A landscape with many valleys, sampled at points; each row gives a point and its height.
A ball rolls from a point to whichever of its 2 nearest points has the largest drop for the distance, and stops where none of them is lower. Distance is the straight distance between rows; heights are no part of it.
q_26: [  1  21   2   7   9   6  -2  17   6 -19 -11   5 -21 -19 -27  22  -2  -5
   8  -6  22  -6]  h=73.4
q_925: [ -2   9   5  12   1   8 -16   7  10  -3   0 -11 -23 -10 -29   3   6  -1
  15 -11   8  -2]  h=27.5
q_326: [ -4 -10   3   7 -13   5 -15   1   7   5   2 -10 -13  -8  -9  -3  -7  -5
   9 -11  -4  -1]  h=19.0
q_467: [-15  -8  -3  14  11   1   3 -19 -12   2 -17   4  13  -2  21 -21   4   9
  -8 -14   9  -5]  h=36.9
q_857: [ -3   3  15   3  -2 -16 -18  10   1   7  25  -5 -21 -10  -6  21  -8   4
  17  -8 -15  -8]  h=28.5
q_448: [  8  22   2  -9  14  -2   4  20   4 -20   0  10 -15 -15 -21  33  -1   2
   5   1  10  -4]  h=76.3
q_631: [  2   2   2  -2   3  21  -3  -1  -2  -6  -6   0   1  -1 -12 -14   9   6
   0  -6   9   3]  h=35.2
q_73: [ 17   6  -8  -5  10  10  15   9  10 -14 -23  12  10  -2  -3   1   3 -19
 -16   5  20  -2]  h=65.9
q_482: [ 12   8   8 -12  13  -4  14   7  -3  -8  -4   7   5   5   0  16   7  -2
  -8  -1   2  -2]  h=58.5
q_358: [  2   7   7   8  25  -5   6  -6  -4  -8 -16  -6  -1   5 -18  12  18   0
  -1 -13  13  -8]  h=50.9
q_263: [ -2 -25  18   6 -22  -3 -13  -6  -9   9   7 -18   6   5   0   1 -14  -3
   7 -17 -13  11]  h=13.3
q_456: [ -8  -7  -4  -5  -6 -13   5  -4  -8  13  12  10   6   8  29  -6  -5  15
  -3  22 -15  -2]  h=20.0
q_196: [-24 -19   4  19   5 -13  -7 -18 -17  13  -2  -5   7   1  23  -8  -4  17
   1 -17  -6  -1]  h=8.7
q_302: [ -1   3   9  -2  12  -4   3   1 -11  -5  -5  12   2  -4   9  11  -3   3
  -6  -9   3  -7]  h=55.6
q_255: [-20  13  -3  18  19   9  -7  -6 -12 -10 -10  17   1 -21   9 -13  -3  20
   1 -20  15  -5]  h=31.2
q_606: [ 17 -13   4 -11 -25   9   2   0  -1   3   2   3  16   8   7  -5 -10  -9
 -12  11  -7  10]  h=48.4
q_393: [  0  -7   3   9  15  -5   8 -14   2   2 -13 -15   5  13  -6  -1  19  -8
  -1  -6   7  -5]  h=46.6
q_527: [ -6  -1  -7   3  13 -15   3  -4   2   3  -4  10  -2   0  14   3  -1  -6
  -7   2   0 -14]  h=52.1
q_356: [  8  -5  -6  -9 -11  29   1  -7   5   0  -5  -6   7   4 -11 -26   5   2
  -6   7   7  11]  h=39.3
q_742: [ 10   1  -3 -18  -9 -22  12   7   6  10  18   0   5  14  12  16  -2 -10
  -1  21 -21   1]  h=34.4
q_502: [ -2  13  -7   8   1  14  -7  16  11 -15 -11  12 -18 -24 -14   4 -10 -14
   3  -3  18  -6]  h=71.1
q_566: [  3  17  -9  -9  10  19   1  14   1 -15  -6  22  -8 -12  -5  -2   2   4
  -2   5  12   0]  h=13.8
q_622: [ 13  -9   4 -22 -19  -5   1   6   3   8  17  -2   3  19  -1  11  -5  -5
  -1  14 -21   6]  h=28.6
q_881: [-11 -16  -4   4 -16 -11   5 -10 -19  12   3   0  17  14  37 -13 -10  12
  -6  17  -7   4]  h=25.1
q_859: [-11 -18 -17   7 -17  12  -3 -15   0  11  -2 -17   3   3  -5 -35  -2   1
   0   2   5   8]  h=36.2
q_507: [  7 -14 -14   2 -15  19   1 -16   9   9  -8 -22   5   8 -21 -27   5  -6
  -5   7   7   9]  h=39.6
q_695: [-20 -13  -2  11 -13   6 -19   3  -1   4   6   3  -8 -21  15 -18 -20   5
   6 -10  -2   3]  h=8.1
q_24: [ 18  -8   1  -4 -16  15  12  -7   0  -2 -10  -3  23  12   7 -16   2  -6
 -14  18   3  11]  h=45.4
q_241: [ 13   8  14 -15  -2 -10   7   9  -1  -6  11   3   4   2   0  27 -10 -14
  -1 -11 -13  -2]  h=1.2
q_195: [  5 -11  -7 -12 -17   1   0  -1   6  14  12  -9  -3  17  -5  -3   6   1
   3  20 -13   7]  h=22.3
q_740: [ -9  -7 -14  15  10 -23   8 -13   7   7 -10  -5   1   6  10  -1   5 -15
  -6   8   2 -13]  h=47.7
q_984: [  0  -6  17   1  -1 -21  -4  -4  -3   6  10 -18  -5   9  -9  23   0 -11
   7 -21 -17  -3]  h=14.2
q_167: [  7   4  -6  -2   1  14   2  11   7 -14 -18  17  -2 -15  -3  -1 -13 -20
 -10  -2  18  -3]  h=68.7
q_575: [ 24  10  12 -13   6   1   5  13  12 -12  -9  -5  -3   4 -27  27   6 -15
  -1  -9   7   7]  h=18.5
q_363: [ 23  10  -5 -21   2  -3  15  20  21  -4   0   6   0   7  -7  14   6 -12
  -8  20  -1   4]  h=23.3
q_369: [ -7   7 -16   2  11  15   5 -14  -1  -2  -9  -2   8   7   4 -30  18  10
  -3   7  12   3]  h=42.1
q_578: [  8  10 -16 -19   0  20   7  15   9  -6  -2  19  -1  -2   1 -14   6   0
  -6  18   7   4]  h=0.8
q_52: [  2 -11  25   2 -14 -13  -7  -5 -11   4  11 -16   7   6   0  18 -12  -8
   8 -28 -19   7]  h=7.1
q_69: [-20   0  -2  19  17  -5  -4 -13 -14   3 -12  16   6 -15  24 -11  -6  14
  -7 -16   4  -8]  h=34.3
q_724: [-19 -18  -3  14   1 -17  -3 -19 -11  14   6  -9   5  14  16 -11   5  18
   5   1 -10   2]  h=15.1
q_956: [  4  -3   2  -7  -7 -26  15  -3  -8  10  13   0  16  17  28  15  -7  -4
  -9  15 -20   0]  h=30.6
q_93: [ -5   1  -1   8  21 -31  13 -16  -4   8   3  -3  10  10  13  15  10   5
  -5   9 -11 -12]  h=2.6
q_301: [ 11  12  35   2  -2  -1  -3  10 -19 -16  10   1   9  -7   0  25 -13   4
   8 -25   0   7]  h=13.1
q_278: [ 16 -14   6  -3 -14  25   4 -11  -2  -4 -14  -3  23   2  -4 -21  -1  -3
 -15   0  10  10]  h=42.7
q_587: [ -5   5  -6  15   5  10 -11  -1  16  -5 -15 -12 -19 -13 -25  -7   2 -13
   8 -14  15  -7]  h=31.7
q_56: [ -9 -12 -10  20   8 -10   7 -22   6   4 -20 -18  10   9   0 -13  14 -14
  -5   1   8  -8]  h=43.0
q_940: [ 15   7 -14 -18  -1  11  12  13  20  -1  -4   3   0   5  -5  -6  13  -8
  -6  30   6   5]  h=13.5
q_365: [ -2  13  12   6  -5  14 -18  12   1  -5  12  -2 -18 -14 -18  -1   1  14
  21  -9   7   4]  h=22.6
q_611: [ -4  -4  -5  12  10   6  12 -20  -8   0 -20  -9  20   9  11 -22  16   5
  -8   2  12  -2]  h=39.5
q_505: [ -1  10 -13  -7  16 -15   3  11  16   6   6   8 -19  -4  -8  15   7  -5
  -2  12  -5  -9]  h=84.4
q_275: [  2   7  21  -1 -10  13 -19  14  -7  -3  24   2 -12 -14  -3   1  -5  23
  20  -5  -1   9]  h=18.0
q_70: [ -2  10  -5  -5   7  -6  -2  15   4  -4   5  19 -13 -12   3  13  -8  -3
  -2   4  -3 -11]  h=81.4
q_683: [ -3   3  -3  -1  14 -17  10  -9  -6   8   6   7   9   8  22  -1  11  13
  -6  19 -10  -4]  h=13.0
q_300: [  7   9  21  -2   0 -12   4   4 -15 -10   8   2   9  -6   8  30 -16  -9
   0 -28 -12   1]  h=8.2
q_30: [-12   2 -19   6  -1  16  -9  -2  13  -2 -10  -2 -11 -10 -12 -22   2  -9
   1  -9  13  -3]  h=35.3
q_693: [  2  21   4  -6   8   2  -1  22  -2 -17   7  23 -16 -22  -6  21 -11   6
   4   5   6  -7]  h=79.0
q_214: [ 14   1  16  -9  -2  18  -7   7   2  -4   1  -6  -5   3 -23   2   9   6
   7  -4   0   5]  h=30.0
q_608: [ 23   8  -6 -14  10  -1  12  18  23  -6 -16  -3  -6   3 -22  20   8 -21
  -5   7  10   3]  h=27.3
q_320: [ -3  26  -1   1  15  16   2  12 -10 -26  -8  26  -7 -18 -10  10  -1  14
   3   1  22  -1]  h=22.5
q_574: [ 23   4  17 -12  -5  -2   6   4   3  -6   2  -7   8   8 -17  26  -1 -19
  -3 -13 -10   8]  h=9.7
q_276: [ -7 -18 -11   8 -15  -5 -10  -6  11  16  -1 -18 -14   8 -13  -3  -4 -13
   5   0  -7  -2]  h=25.0
q_191: [-10 -14 -15  10 -11  -3   8 -13  -8   7  -7   3  18   6  32 -22  -8  -2
 -10  16   3  -2]  h=29.3
q_916: [-12  -7   8  10  -2 -21 -15   0   7  11  12 -15 -19  -2  -9  17  -5  -7
  13 -14 -17  -9]  h=22.1
q_328: [ -8 -22  -8   9 -16   5   4 -17  -8   9  -8 -10  16  11  14 -26  -4   0
  -6   5   2   7]  h=33.0
q_691: [ -9   9 -27  -2  -1  23  -4  -2   9  -7  -7   6  -2  -7  -2 -35   1  -1
  -6   0  14   1]  h=38.7
q_904: [  2  -5  17   0  -5   3 -14   1  -2   4   9 -13 -10   5 -16   5   5   6
  11 -11  -8   2]  h=24.4
q_237: [  1 -12   3   2  -6 -18   6 -10  -9   5   3  -3  15  16  21   8  -7 -10
  -7  -1 -13  -2]  h=25.9
q_774: [ 13  15  -8  -7  20  -4  19  10  11 -10 -14  11   4   2  -2  13  12  -7
 -10  11  13  -4]  h=62.2
q_779: [ -8 -24   8   9 -17 -19  -6  -9  -9  14   4 -12   4  13  12   4 -13  -9
   0 -10 -16   3]  h=19.5
q_672: [ 11  12  29 -13  -3  -1  -2  13 -18  -8  22   2   5  -3   3  24  -7  14
   7 -14 -13   6]  h=17.6
q_704: [ -5   4  -7 -10   9   0  -2   2   4   6  11   7 -10   4   1  -5  14  15
   4  13  -9  -2]  h=5.5
q_321: [  8  11  20 -12  -3  -9  -8  15  -6  -1  27  -1 -10  -3  -8  28  -6   9
  14  -8 -19  -2]  h=23.2
q_221: [ -7  -5  14   5 -17   7 -18  10  -5   3  16   4  -7 -16   5  -5 -16  11
  13  -9  -3   5]  h=13.2
q_827: [  4 -16 -17   3 -20  -7   2  -5  20  19  -3 -23  -6  16 -16  -2   1 -22
   1  19  -6   3]  h=31.6
q_514: [-22 -19   4  11  -7  -5 -13  -4 -13  10   5   4   5  -9  24 -12 -14  13
   3 -13  -6   3]  h=2.1
q_738: [ -7  -3 -17 -10  -7   7  -3  -4   4  11  13  -5  -6  12  -2 -20  11  13
   6  21  -9   6]  h=15.3
q_519: [-11   2 -26  -4  -7  23   1 -12   0   0  -4  -1  11   1   7 -43   1   8
  -6   4   9   7]  h=41.5
q_632: [ -8  12 -14 -11   9  12  -1   5   0  -1  10  22  -5  -5   6 -17  11  20
   0   9  -1   0]  h=15.5
q_853: [ -8  22   2   8  19  12  -3   6 -18 -20  -9  26  -1 -23   6   0  -4  23
   1  -9  19  -1]  h=27.7
q_311: [ -7   2  -9  13  26 -34  10 -19   5  14   5 -12   2  10   3   4  20   6
   4  25  -9  -9]  h=15.4

Where does a ball stop that starts at each point below?
q_369 | q_578
q_507 | q_93
q_519 | q_514
q_693 | q_56

Call two points neighbours if one is among the 2 nearest of the other. Go from one point of each pair to the other, from neighbour to neighbour, staying as low as possible. Name the highest point that can't be avoided.
q_356 / q_93 | q_507
q_704 / q_241 | q_608
q_704 / q_578 | q_632
q_704 / q_52 | q_857
q_326 / q_241 | q_827
